The views of a scene show one set of named points, each view turned or mirrored, and shifted as a whole, with a little noise and some points left out.
(in the rows, 128 means zero)

Scene 1
View 1
kav: [152  96 155 116 141 130 114 113 118  78 113  96 119  97 143 129 142 137
 152  85 135 110 145 140 127 141 107  95 114 147 151 116 111 123 124 146
 165 155 157 112 136 156 128  97 131 129]
pipud: [130 118 162 128 169  96  79 144  98  90 116  91 129 108 138 115 112 142
 134 168 156 124 144 126 148 161 122 124 127 130  87  85 150 160 141 123
 131 193 118 148 123 111 129 133 144 129]
serup: [144 105 152 109 152 135 105 114 133  77 117  88 126  99 133 117 143 130
 138  85 125 113 140 131 133 146 112 101 118 147 143 117 116 134 116 148
 150 162 155 124 133 160 124 111 125 126]
naz: [145 109 154  93 160 142 105 115 154  77 122  78 128 101 129 108 159 116
 126  63 107 118 138 122 132 139 125 105 116 154 139 126 111 137 110 155
 135 151 156 137 146 179 127 127 118 123]
maz: [144  98 161 144 134 102  97 125  91  92 113 100 118  95 149 129 110 158
 159 137 166 118 148 137 129 168  93  97 125 133 130  95 131 132 134 121
 176 190 134 109 122 116 131  86 143 144]
luve: [155  97 169 132 182  95 108 136  46  80 116 117 118  89 132 149 105 148
 160 170 170 114 153 159 146 142 130 129 119 104 105  81 150 119 155 126
 171 166 142 114 132 102 143 101 166 127]
mis: [149 106 153  94 166 144 111 114 142  72 118  91 126 102 130 112 159 118
 128  64 106 114 138 129 132 132 125 105 115 154 146 128 108 130 112 160
 142 145 157 134 149 182 124 126 123 121]
degu: [120 131 157 127 158  89  59 158 130 105 124  77 126 118 135  96 114 140
 122 168 156 133 137 106 148 175 108 118 142 144  77  83 158 186 129 114
 115 218 102 163 112 110 126 143 130 134]
nud: [144 103 151 116 143 128 101 115 136  82 115  84 126 105 139 117 142 134
 136  88 131 113 138 121 129 152 104  99 124 148 139 114 118 138 115 141
 153 172 149 124 132 158 123 110 122 134]
Nibuk: [140 113 157 132 152 104  87 133 109  88 112  88 130 106 140 122 119 141
 147 143 161 124 140 128 137 159 109 114 128 135 109  94 139 149 130 123
 148 192 122 128 122 119 123 116 138 138]
lig: [163  88 156 110 162 138 129 102 105  67 116 103 119  84 139 136 145 129
 155  69 120 105 149 155 125 125 121 100 105 137 161 121 107 100 123 159
 174 126 177 104 151 169 130  96 133 130]
zotu: [148 103 154 104 165 129 107 118 120  76 118  91 125  99 134 123 142 128
 139  93 126 116 143 131 131 139 120 108 112 143 130 117 124 125 124 147
 154 155 153 124 136 155 129 115 132 125]
val: [145 108 156 111 149 131 104 118 141  80 116  79 125 106 138 114 146 129
 134  83 125 119 143 122 133 146 110  98 117 149 142 113 112 138 119 148
 147 165 152 124 141 166 127 113 122 128]
zazu: [140 108 155 114 143 126 101 118 137  82 113  82 123 100 141 110 140 132
 136  86 125 119 140 120 130 149 107  97 117 158 138 118 115 141 114 142
 146 168 148 131 136 154 124 112 119 133]
rozop: [144 104 158 117 167 119 104 123 107  78 115  95 119  94 137 121 131 139
 147 112 139 117 144 137 134 143 120 111 119 137 124 107 128 133 128 144
 151 165 148 122 134 141 128 117 135 126]
Legu: [143 116 160 103 180 120  93 132 122  83 126  83 128 103 129 115 140 125
 126 117 127 123 143 129 143 147 134 121 120 140 108 106 132 148 130 147
 126 165 139 145 136 152 128 140 133 122]
Zol: [150  98 158 114 149 132 118 113 116  75 112  95 121  91 141 126 138 137
 144  80 130 111 149 140 128 143 106  96 118 144 156 116 106 116 122 150
 167 156 159 108 143 161 128  98 135 135]
View 2
degu: [171 169 137 138 151  92 103 149  85 115  64 127 155 142 111 170 150 133
 112 143 143 116 163 148 149 133  65 139 174 176  75 118 202 154 147 159
 168  91 112 111 136 129 121 109 183 139]
val: [111 135 134 158 126 138  89 126 119 129 138 121 147 142 129 131 158 131
 134 155 114 135 134 108 161 114  87 103 154 120 121 112 164 124 132 153
 102 140 156 115 129 118 147 117 139 116]
Nibuk: [151 145 132 151 137 122 103 147 120 121 115 123 162 146 128 139 157 129
 132 145 133 126 147 133 143 123  73 125 146 147  92 111 178 143 150 147
 144  89 134 111 140 100 129 106 171 149]
nud: [108 136 130 153 124 136  89 129 117 129 140 114 151 137 138 131 151 126
 134 158 116 137 133 116 155 124  93 103 163 125 117 114 159 126 138 152
 107 131 147 114 141 110 148 114 141 123]
zazu: [111 140 132 151 124 138  91 124 116 126 137 115 152 142 131 128 152 129
 131 154 117 140 138 113 160 118  90 108 160 127 114 113 162 124 136 150
 105 135 146 108 141 115 149 115 140 122]
serup: [117 131 141 171 129 152  93 126 134 128 150 129 152 155 126 127 164 135
 150 152 111 131 121  97 169 100  91 105 140 110 126 117 157 124 124 151
  98 139 176 119 112 102 142 114 131 114]
Legu: [142 147 148 163 150 134 100 135 122 123 115 140 152 164 112 142 160 139
 137 142 123 123 135 111 173 109  80 122 145 140 109 117 175 140 123 155
 121 121 156 129 105 108 126 108 153 123]
naz: [106 133 144 158 127 140  85 120 117 128 139 134 139 151 114 133 160 129
 142 154 109 137 127  93 178 110  91 105 161 118 128 119 158 120 116 161
  91 156 169 125 107 121 145 119 123 108]
luve: [187 140 121 164 140 146 119 162 158 113 145 127 176 161 139 125 168 146
 150 140 140 131 130 130 130 114  77 135  95 141  79 111 172 145 153 129
 153  44 145 112 128  50 112  86 184 170]
pipud: [179 155 127 149 149 113 108 159 116 111  95 122 167 148 125 146 156 138
 122 140 145 118 154 145 138 129  70 140 142 167  71 112 190 154 151 142
 167  64 120 112 140  92 118  96 192 160]
kav: [114 126 128 162 115 149  91 131 139 127 159 118 160 140 141 114 157 129
 145 156 115 144 126 108 148 120  96  99 134 109 117 108 149 120 139 142
 103 120 160 112 141  89 150 111 140 134]
lig: [113 118 131 172 119 169  91 127 159 135 180 123 160 153 144 103 167 133
 151 159 106 146 120  91 156 103 100  97 119  95 126 105 143 118 126 141
  84 123 181 118 124  74 148 112 127 128]
maz: [144 136 117 146 124 134 101 152 137 122 140 102 172 133 152 124 152 128
 131 153 134 138 144 133 120 130  91 112 134 139  92 100 165 134 169 135
 137  77 130  99 167  81 136  99 168 163]
mis: [121 135 145 173 132 158  93 127 137 129 150 137 150 159 119 123 167 139
 149 151 112 135 121  89 178 101  90 108 138 118 125 117 152 125 117 154
  95 137 176 125 102 100 136 110 132 112]
zotu: [128 135 136 163 132 143  94 130 132 127 148 128 155 150 128 124 165 133
 142 152 116 132 128 106 163 108  85 114 138 117 114 110 159 130 131 147
 109 123 161 119 125  96 141 108 142 128]
Zol: [112 125 124 163 117 154  90 132 140 130 163 116 157 139 138 115 163 130
 144 157 115 146 125 104 151 115  91  96 136 108 123 106 151 119 134 144
  97 127 164 114 134  85 148 113 136 131]
View 3
nud: [129 140 119 127 123 127 132 119 117 152 122 110 163 119 124  91 104 143
 116 131 114 118 142 165  99 133 125 127 120 133 110 132 141 132  99 128
 116 119 156 156 114 117 127 141 136 117]
rozop: [129 143 124 121 108 116 121 132 131 129 120 112 137 138 126 101 112 152
 118 141 131 122 137 167  93 120 141 122 117 130 134 133 131 138  92 142
 134 105 165 131 125 113 138 147 144 112]
Legu: [121 125 139 124 124 106 132 140 134 120 114 107 144 139 128 117 100 132
 126 119 136 129 131 169  92  96 148 130 119 146 129 122 137 138  88 138
 125 105 178 134 122 130 149 152 161  95]
val: [121 142 124 122 123 124 127 128 120 149 125 115 160 117 119  99  94 147
 127 127 116 121 140 162 104 135 126 131 119 133 114 134 136 132  92 127
 114 117 163 152 109 125 133 144 139 115]
kav: [125 159 111 124 112 129 114 130 122 151 122 117 145 118 113  89 106 165
 117 146 118 120 140 162  96 153 130 123 114 118 120 141 135 134  91 128
 119 115 160 141 116 111 134 132 133 123]
naz: [104 140 123 121 127 123 131 128 115 153 123 109 170 101 109 121  79 140
 129 111 116 122 133 161 106 131 132 136 121 135 112 138 147 143  85 126
 104 128 177 152 103 144 142 146 147 108]
zotu: [119 152 123 118 116 115 126 132 130 139 118 113 146 121 116 107  97 149
 124 134 126 123 138 165  97 130 140 126 117 127 127 138 140 133  91 132
 123 113 168 140 115 126 143 143 144 115]
lig: [ 98 188 109 110 109 133 104 141 129 158 119 123 130 100  89  93  95 180
 117 155 116 119 132 152  91 165 142 128 107 103 130 145 132 146  88 128
 119 120 169 129 109 128 142 129 136 126]
luve: [159 146 129 114  86 101  99 143 162  99 112 119  94 184 138  86 152 171
 113 174 161 117 140 176  72 105 153 110 102 120 168 121 115 132  94 156
 165  76 165 101 148  95 149 145 143 108]
zazu: [133 133 126 129 123 123 133 123 119 144 120 110 163 126 130  95  99 143
 118 121 114 122 147 166 104 129 128 129 120 136 112 134 143 134  93 129
 121 117 157 154 111 115 123 144 139 117]
degu: [201  51 154 150 126  84 154 115 133  96 121  88 154 204 201  91 141  93
 118 120 148 122 151 193  95  56 123 121 130 177 121 101 132 117 114 153
 146  84 152 151 147  80 121 169 152  89]
mis: [ 99 154 123 121 126 125 132 137 118 158 118 115 159  97  99 114  76 150
 128 119 115 126 134 160 104 135 140 136 123 135 115 142 145 146  87 123
 100 128 174 152 105 145 144 143 147 113]
maz: [168 135 119 133 102 117 112 119 128 130 120 113 132 171 152  62 142 162
 107 159 134 114 149 178  81 132 125 116 114 122 128 131 121 124 102 146
 146  92 141 139 137  72 121 134 123 123]
Zol: [116 164 114 120 112 127 112 133 123 156 127 122 143 114 105  91 101 170
 117 145 113 122 141 161  94 153 130 126 115 116 124 140 133 137  92 131
 119 120 159 139 112 120 135 128 131 125]
serup: [104 162 128 118 126 125 125 136 120 145 121 119 148 113 103 115  87 154
 125 125 120 120 133 160  98 134 139 133 114 127 126 137 146 144  86 125
 109 120 175 139 109 136 147 141 148 117]
View 4
kav: [158 114 138 129 104 132 119 139 162 117 136 127 127 112 125 145 122 164
 120 131 159 149 137 166 113 109 108 118 136 135 153 154 133 189  96  91
 147 154 144  97 117 105  83 127 146 130]
Nibuk: [166 122 158 107 122 139 120  87 151 143  96 130 151  92 139 120 132 121
 106 152 164 161 116 152 107  93 102 131 138 130 132 130 137 158  78 100
 159 131 114 127 107 102  89 105 147 126]
mis: [144 125 142 142  82 133 137 147 157 119 162 132 110 130 131 141 131 166
 113 118 141 159 128 158 120 139 110 133 114 150 175 147 137 202  79 100
 165 132 141  88 111 126  87 146 158 155]
serup: [147 128 145 134  84 135 137 143 149 125 148 134 107 129 133 146 139 162
 114 128 153 155 129 159 112 131 107 128 121 142 171 149 136 192  81 108
 156 135 141  95 107 123  84 133 153 146]
lig: [157 118 137 135  83 136 128 156 165 110 146 128  93 129 117 163 124 182
 125 117 171 135 145 180 107 114 106 108 128 131 167 161 138 198 100 101
 132 162 160  91 122 110  90 130 155 129]
Zol: [162 118 139 131  97 137 127 151 168 110 137 126 106 123 115 161 117 183
 123 121 169 139 146 179 105 104 104 105 129 128 157 163 135 189  99  94
 132 164 158 100 122 103  87 126 150 125]
nud: [157 121 145 131 106 138 129 131 160 119 144 126 143 106 134 134 123 146
 113 133 137 160 132 158 124 119 111 129 139 142 150 138 128 190  85  87
 163 138 132  98 116 105  76 128 149 140]
luve: [181 132 159  90 120 139 120  89 149 158  61 128 116 105 129 139 134 144
 119 157 205 136 127 179  83  63  98 105 131 113 123 149 145 131  94 114
 115 151 127 145 118 100 101  83 148  97]
Legu: [152 137 160 116  97 136 138 111 141 153 118 135 119 119 143 125 150 141
 107 145 153 160 109 157 109 127 102 136 119 141 153 138 140 169  64 115
 163 117 117 114 102 121  94 120 149 151]
zotu: [153 126 146 125  94 138 131 127 157 130 134 129 117 119 135 137 131 160
 109 132 159 152 129 162 110 114 106 125 128 138 155 148 137 179  85 105
 153 137 134 107 113 120  89 122 154 142]
maz: [180 112 150 114 135 140 108 102 166 128  91 121 158  82 130 135 110 133
 117 154 168 146 131 164 109  70 102 120 153 120 119 138 129 160 101  85
 146 151 128 122 122  83  85 103 146  99]
rozop: [161 127 149 115 101 132 128 116 151 137 114 129 124 114 135 133 131 149
 110 139 163 151 127 162 101 104 101 127 130 136 146 140 138 169  83 107
 147 139 131 110 116 112  87 115 153 130]
zazu: [153 122 144 134 105 132 126 124 155 119 141 125 142 104 135 131 124 147
 111 134 135 162 124 152 123 120 105 137 138 146 152 143 126 190  83  87
 168 136 131  97 114 110  79 128 151 145]
pipud: [167 134 172 100 122 135 123  75 141 163  80 135 147  95 147 108 145 114
 102 163 161 161 107 148 103  91 100 138 136 138 127 125 139 148  71 114
 157 112  97 139 106 109  88  96 149 131]
naz: [138 120 138 144  85 129 136 146 151 116 176 133 133 120 142 128 136 153
 105 118 118 172 128 146 133 151 111 146 123 162 173 134 126 213  72  96
 185 123 136  87 106 130  78 145 153 164]
degu: [160 130 170 104 134 133 130  56 136 166  85 131 177  80 155  89 147  84
  91 171 133 175  94 126 116  97  98 155 144 143 121 114 134 145  56 103
 183  92  81 138 101 111  84 100 145 142]
View 5
serup: [109 149 157 141  92 118 155 136 114  85 153 117 116 142 106 122 124 179
  86 134 114 119 177 106 118  96 113 105 141 136 136 131 123  93 124 131
 112 132 118 112 109 120 117 138 105  89]
rozop: [125 137 160 150  75 114 151 136 118  74 141 110 106 146 112 119 126 157
  96 118 125 139 171 112 135 109  87 125 152 139 135 126 104  88 133 119
 115 122 111 120  97 131 138 118 109 116]
mis: [104 153 153 140 101 121 151 139 121  94 154 117 124 145 105 121 125 189
  85 139 116 115 181 104 109  95 121 109 133 136 140 141 132 100 121 134
 110 136 110 103 118 125 109 153 105  79]
Zol: [111 124 153 137  90 117 137 127 119  85 153 127 101 146 100 114 121 167
  83 117 107 141 182 115 138  94 100 126 155 142 150 124 138  95 135 128
 128 137 114 120 100 124 114 135 105  95]
Legu: [131 163 158 152  82 111 162 135 116  74 132 101 129 142 128 134 128 169
 106 141 139 127 163 109 116 120  96 116 148 140 121 132  96  80 124 129
 100 115 109 107 108 130 145 121 113 116]
maz: [130 116 156 158  65 114 139 125 116  69 137 114  82 152 110 108 127 136
 115  88 124 178 165 129 160 118  56 150 179 150 148 114 125  82 152 114
 123 126 100 128  89 132 155 114 111 141]
naz: [109 164 154 140 102 118 157 138 119  96 155 108 129 139 110 124 126 187
  95 147 123 121 181 109 107 100 117 111 139 133 136 149 129  95 127 137
 102 138 108  95 122 122 111 157 101  87]
pipud: [154 153 168 176  61 110 162 126 113  58 118  90 115 143 140 128 135 144
 133 120 162 159 147 115 130 142  56 135 171 147 118 126  80  75 134 117
 106 104  97 111  92 141 171 103 117 151]
Nibuk: [139 142 160 170  69 114 147 130 118  68 128 104 107 148 128 119 132 151
 123 110 142 159 161 123 137 132  63 134 168 144 127 124 104  86 140 119
 105 112  99 110 100 137 159 112 114 143]
zazu: [116 149 158 150  88 120 147 134 116  90 141 118 108 147 115 116 128 170
 115 122 123 145 173 120 125 106  96 129 154 140 139 134 137  91 135 130
 111 138 100  99 111 128 122 150 106 108]
kav: [116 118 153 144  83 118 135 126 122  83 148 122  98 151 105 109 119 153
  95 105 113 159 181 120 147  96  81 133 163 142 152 120 136  89 144 115
 127 131 107 122  95 123 130 127 102 116]
val: [105 152 149 147  99 125 143 139 117  96 152 114 111 146 107 114 128 178
 113 128 123 148 173 125 118  98 108 117 148 138 149 142 153  98 133 129
 110 152  97  92 121 124 110 172  99  91]

In a view up to two points have been moved. Name them for each view, in the order of its rows, or write -.
view 1 | serup
view 2 | pipud, mis
view 3 | degu
view 4 | Zol, naz
view 5 | kav, val

Scene 2
View 1
kol: [135 124 119 120 151 168 135 120 118 146 116 154 101 151 115 123  92 115
 101 151 125 130 150 147  82 106 124 148 121 175 100 149 143  99 122  87
 120 130 150 124 102 130 160 125 139 124]
fovut: [123 127 116 119 163 179 139 124 113 162 115 153  94 149 107 120  98 104
  96 147 118 131 156 139  98 111 122 148 115 173 107 164 134  97 117  91
 126 128 150 113  97 121 167 126 139 122]
Ridoz: [145 107 125 125 137 121 116 116 106 124 126 146 115 158 112 103  81 134
 121 134 121 131 139 144  82  95 127 137 132 156 104 125 131 131 119  88
 112 117 148 142 115 153 149 121 142 114]
muk: [105 131 110 117 176 185 142 126 100 175 119 140  89 151 100 121 104 104
  91 144 114 122 165 138 113 113 119 150 114 169 113 170 120  94 115  91
 133 121 152 114  91 117 175 120 142 122]
Mab: [108 126 118 122 165 178 133 132 106 165 120 136  90 157  99 109  97 107
  96 143 115 122 157 136 107 114 118 148 111 171 112 166 118  95 111  94
 134 120 145 115  86 125 179 121 142 128]
guf: [145 117 121 123 141 160 133 118 131 133 119 162 104 151 124 126  85 119
 106 153 124 132 142 154  69 110 128 147 124 178  95 144 150 105 125  87
 114 136 151 131 101 132 148 127 132 126]
dib: [125 127 123 125 155 178 139 126 126 158 120 151  96 153 108 114  94 115
  97 152 117 127 148 145  86 113 121 149 117 180 105 159 139  91 117  89
 130 133 146 117  83 125 166 126 139 134]
kem: [174  98 133 129 116 112 114 106 133  97 127 166 125 156 135 109  69 144
 129 145 130 140 123 157  48  93 135 137 136 170  86 107 164 131 123  85
 102 132 151 159 130 164 129 128 135 123]
giref: [112 121 117 126 162 151 124 123  94 156 127 134 100 160  95  98  93 118
 106 135 112 124 158 134 116 105 115 140 119 156 116 156 112 115 112  92
 132 112 147 122  95 139 172 119 147 118]
Mim: [107 131  90 115 185 177 136 118  71 177 111 140  89 143  93 124 116  99
  94 129 108 128 179 127 138 100 124 148 115 146 121 169 119 119 118  91
 132 103 157 109 115 120 179 120 145  94]
nek: [112 120 125 127 150 147 121 124 103 154 131 131 102 161  98  90  83 121
 108 137 113 124 148 138 105 103 115 138 117 160 116 152 112 112 110  90
 129 113 144 129  90 143 168 115 144 131]
tolom: [170 100 156 136 107 118 110 118 152  94 136 160 123 168 132 103  57 148
 129 157 133 135 114 159  36  98 128 137 132 184  83 108 160 113 122  85
 104 139 138 158 102 165 135 128 130 146]
noti: [107 123 145 138 149 158 129 136 126 155 138 133  98 172  97  82  77 121
 103 145 116 118 144 141  92 117 106 135 112 181 108 158 110  86 110  95
 136 125 136 124  58 139 171 123 144 156]
View 2
giref: [146 143 109 131 124 112 153 113 127 143 131 103 171 138 107 136 123 101
 127 144 136 108 108 130 142  87 143  86 104 100 137 115 152 134 137 152
 136 162 147 114 148 112 132 143 115 136]
muk: [154 139 115 148 115  97 161 109 132 144 152 102 164 128 105 130 153  93
 129 157 134 109  89 135 149  95 144  63  99 108 159 128 168 127 127 165
 145 159 150  97 155 121 138 139 100 128]
noti: [151 136 130 121 141  96 161 136 111 132 133  82 145 144  92 147 106 117
 112 157 140  78 108 152 141  96 123  76 113  89 143 131 148 149 147 155
 154 164 158 116 131 105 137 118  99 115]
dib: [148 133 126 147 119 101 152 122 127 143 135  99 159 130 107 138 141 124
 115 150 149  89  92 142 143  97 122  82 101  96 168 138 174 134 150 160
 147 154 144 103 154 122 137 122  94 115]
nek: [148 141 112 126 129 107 153 121 121 140 127 101 167 138 102 141 111 113
 117 143 137  99 113 134 141  90 134  91 109  96 138 122 151 135 141 150
 137 160 150 120 146 110 136 131 115 132]
kol: [144 132 122 145 117 111 142 117 130 146 123 104 166 126 114 133 136 132
 110 142 152  97  91 137 143  96 126  99 100  97 175 139 175 131 157 155
 136 155 135 106 166 125 140 122  99 117]
Mab: [152 138 120 141 123  98 161 117 130 140 143 100 163 132 104 133 138 102
 124 153 138 103  96 137 146  93 136  66 102 101 157 127 165 135 132 160
 148 161 148 101 151 118 138 137  99 124]
Mim: [145 149  95 153 109 106 158  90 142 148 146 118 180 129 114 120 162  82
 136 149 128 133  97 122 150  90 166  70  96 109 149 112 168 116 115 159
 131 161 140 104 167 120 134 160 114 143]
tolom: [133 125 135 121 127 132 116 147 110 144  77  98 160 144 117 155  79 194
  83 122 168  66 111 148 131  86  94 168 113  73 162 142 171 152 203 132
 130 149 135 132 158 118 138  97 116 106]
kem: [128 125 118 129 116 141 113 131 121 150  75 114 177 140 126 148  88 187
  92 112 164  87 112 128 132  85 105 171 110  76 161 133 178 136 194 130
 116 146 122 133 175 122 138 109 124 116]
guf: [140 130 125 147 112 118 137 121 129 151 115 105 167 129 116 138 128 152
 105 135 159  90  88 136 142  94 119 111 104  90 176 141 182 136 170 152
 136 147 132 108 171 125 140 120 101 111]
View 3
Ridoz: [152 131 143 110 133 100 135 102 108 127 145 159 141 133 131 147 111 132
 137 133 149 119 127 128 103  95 139 133 138 129 132 136 139 121 122 168
 153 142 125 174 123 132 135 141 141 140]
Mim: [156 139  87 136 153 114 148 120 138 148 122 187 156  98 117 147 128 124
  73 141 181 152 154 144 136  68 159 122 155 125 121 153 182 107 123  99
 133 132 115 157 133 142 125 179 137 167]
fovut: [136 130 110 110 156 118 142  96 105 147 119 184 142 117 126 154 137 120
 103 132 162 143 155 143 134 110 157  96 156 119 120 123 160 128 112 115
 136 147 108 149 135 136 143 167 153 159]
guf: [138 133 140  86 150 109 137  85  89 146 128 169 140 140 136 160 127 118
 128 130 145 120 148 138 112 117 143 106 155 122 121 119 141 134 112 143
 151 153 104 153 130 125 142 152 156 144]
noti: [126 130 119 108 150 137 130  96 105 117 126 193 155 109 127 130 165 130
 124 115 146 150 137 144 148 121 170 100 119  97 118  97 131 133 106 151
 143 136 129 156 111 148 161 137 134 149]
kol: [140 133 124  98 152 114 138  90  98 149 127 180 140 128 130 156 133 120
 117 131 155 128 150 138 119 113 147 103 155 120 120 122 150 127 111 133
 146 153 106 153 132 134 137 161 153 151]
nek: [142 132 117 122 143 119 133 106 121 126 134 180 152 110 125 138 139 133
 115 127 157 140 132 139 136  98 159 120 132 112 124 122 146 120 118 150
 143 131 130 162 120 146 143 147 130 148]
Mab: [133 130 103 115 157 129 137 105 115 142 125 192 146 106 126 139 148 124
  95 127 162 152 151 146 147 103 164 104 141 111 118 120 161 123 111 121
 136 138 116 155 125 146 144 161 139 159]
giref: [145 129 111 127 145 119 132 111 124 132 135 184 155 106 124 143 139 133
 105 128 162 144 140 136 134  89 159 118 136 115 124 132 156 119 117 136
 138 133 127 164 122 147 141 152 134 154]
kem: [144 136 174  89 131  89 135  82  88 132 149 139 128 163 138 157 100 131
 167 135 130  98 122 125  74 116 123 125 149 135 126 131 124 130 118 185
 171 159 117 172 128 119 137 126 149 125]
muk: [139 131  94 116 159 124 143 105 118 148 117 195 147 103 124 147 147 123
  88 129 169 153 158 146 147  96 164 101 151 111 119 124 168 122 113 109
 131 140 111 152 130 142 141 169 148 167]
View 4
Mim: [144 165 132 155 121 163 118 110 104  99 129  96 136 128 101 124  86  85
 147 205 148 117 121  96 125 147 111 108 131 146 156 165 153 139  85  98
 159 130 118 137 118 150 122 128 163 141]
nek: [128 165 141 160 128 139 121 123 116  96 116 119 164 154 132 134 126 130
 131 162 148 127 132 115 130 133 123 115 123 153 163 146 128 123 115 125
 144 119 116 124 124 146 138 149 151 139]
giref: [135 160 135 160 128 147 119 120 113  97 120 118 157 146 125 132 115 124
 138 174 149 123 129 108 130 134 121 114 121 154 166 150 132 125 111 118
 146 122 115 128 122 142 131 146 157 139]
kem: [ 87 134 175 128  78 112 111 126 124  81 104 113 199 156 130 153 151 154
 101 137 129  94 159 168 128 103 111  93 136 116 128 125 110 142 127 182
 125 134 153 141 119 147 181 146 118 133]
Ridoz: [112 141 162 143 101 129 120 114 113  88 117 116 182 148 131 140 136 136
 124 158 138 110 145 138 122 120 114  98 129 135 145 138 121 132 112 152
 136 128 135 131 117 147 161 147 133 142]
dib: [121 189 129 153 116 139  99 143 126  93  91 103 152 163 117 140 113 112
 107 166 149 124 137 118 147 127 116 132 131 130 154 150 135 126 124 121
 136 129 123 145 134 140 139 131 157 121]
noti: [128 190 125 164 135 133 109 141 133 100  93 127 162 172 144 134 133 139
 120 156 154 140 134 116 144 127 127 137 116 155 176 140 120 109 137 127
 134 117 107 130 134 134 129 155 153 128]
kol: [115 176 141 149 106 138 101 138 122  90 100  96 158 153 119 142 115 111
 106 170 143 113 141 125 140 124 113 117 133 126 145 149 133 134 118 131
 134 131 132 149 130 144 145 131 148 127]
muk: [142 188 119 160 128 153 103 133 114  99 107  99 139 151 109 130  99  94
 125 187 153 126 128  98 140 136 119 128 131 142 160 156 144 130 107 104
 147 124 114 141 127 140 121 132 168 126]
fovut: [125 183 129 151 117 145 102 137 119  93 102  94 149 154 112 135 104 101
 109 180 147 120 134 113 140 131 115 124 134 131 154 155 142 131 113 115
 140 127 126 148 132 142 139 126 156 124]
tolom: [ 89 153 166 141 101 108 111 138 136  86  93 126 200 176 151 153 164 170
  94 121 141 112 155 164 136 103 120 111 127 128 145 122 103 124 142 182
 117 129 137 134 127 140 174 156 124 133]
View 5
kem: [ 74 101 156 118 142 147 116 137 162 123 129 162 130 102 102 136 169  93
 126 115 140 128 111 113 120 120 114 134 111 124 158 114 114 172 121 158
 134 209 115 164 104 114 134  62 121 112]
dib: [140 115 130 132 146 165 109 145 132 110 142 160  89 140 144 151 115 140
 136 135 102 152 109 115 151 153 124 112 111 138 145 130 124 142 135 131
 120 131 101 140 127 133 122  91 114 140]
giref: [104 116 139 152 138 166 111 143 132  87 152 143  97 110 152 149 117 120
 135 153 108 164 124 123 113 150 110 118 104 139 127 115 119 151 144 122
 108 133 125 144 132 129 133  89 125 128]
tolom: [ 87  87 168 117 140 139 100 150 168 125 110 162 133 114 105 145 157 100
 119 110 133 114 113 132 119 119 113 121 105 141 155 128 111 167 125 166
 131 210 106 168  99 100 133  65 125 115]
Mim: [119 144 108 155 147 183 132 131 114  92 193 149  74 113 162 131 112 136
 146 159  99 194 115  86 140 170 123 128 120 121 126 104 134 137 141  96
 113  97 126 130 144 167 118  95 108 138]
Mab: [139 118 124 147 145 167 109 146 127  93 158 151  81 132 159 151 105 141
 136 149  97 168 112 114 141 158 118 108 105 139 131 125 125 133 144 113
 110 113 111 133 137 140 121  97 118 143]
nek: [111 115 143 152 138 168 109 147 134  89 152 143  95 113 157 150 113 123
 132 150 112 163 121 121 113 147 108 115 102 138 129 116 119 148 146 123
 104 128 123 141 136 130 132  92 125 127]
noti: [136  99 149 146 134 157  95 154 139  91 130 146  93 133 161 164  98 133
 128 143 102 148 120 146 123 146 106 102  91 153 133 133 114 136 150 136
 105 126 110 141 135 114 132  95 135 139]
muk: [140 129 115 144 145 173 113 140 118  96 166 153  75 132 158 148 106 146
 141 149  93 172 107 106 147 162 127 115 113 132 136 123 127 131 143 111
 114 107 111 133 137 145 118  92 110 146]
guf: [118 115 135 124 147 154 110 141 143 119 141 166  98 132 127 141 138 124
 131 127 111 143 108 109 150 141 123 124 115 135 150 126 123 153 124 140
 132 164 102 149 119 130 122  76 112 132]
fovut: [138 125 126 133 145 169 115 138 128 108 159 160  83 135 149 141 117 141
 138 141 100 165 109 104 152 158 124 119 113 130 143 124 129 139 138 119
 123 127 108 136 130 140 121  88 109 141]
Ridoz: [ 86 115 145 141 141 157 116 138 145 104 147 151 111 101 130 137 144 104
 130 137 122 150 121 116 113 136 112 133 110 127 139 108 119 163 130 135
 120 168 126 156 118 126 132  77 123 119]
kol: [128 122 132 128 150 164 112 138 134 114 147 162  95 130 135 140 126 132
 133 134 109 155 105 109 148 147 126 123 116 133 145 125 127 143 129 127
 125 147 103 142 123 134 120  84 113 137]

In a view up to two points have been moved. Name them for each view, in the order of its rows, or write -.
view 1 | -
view 2 | -
view 3 | -
view 4 | tolom
view 5 | giref
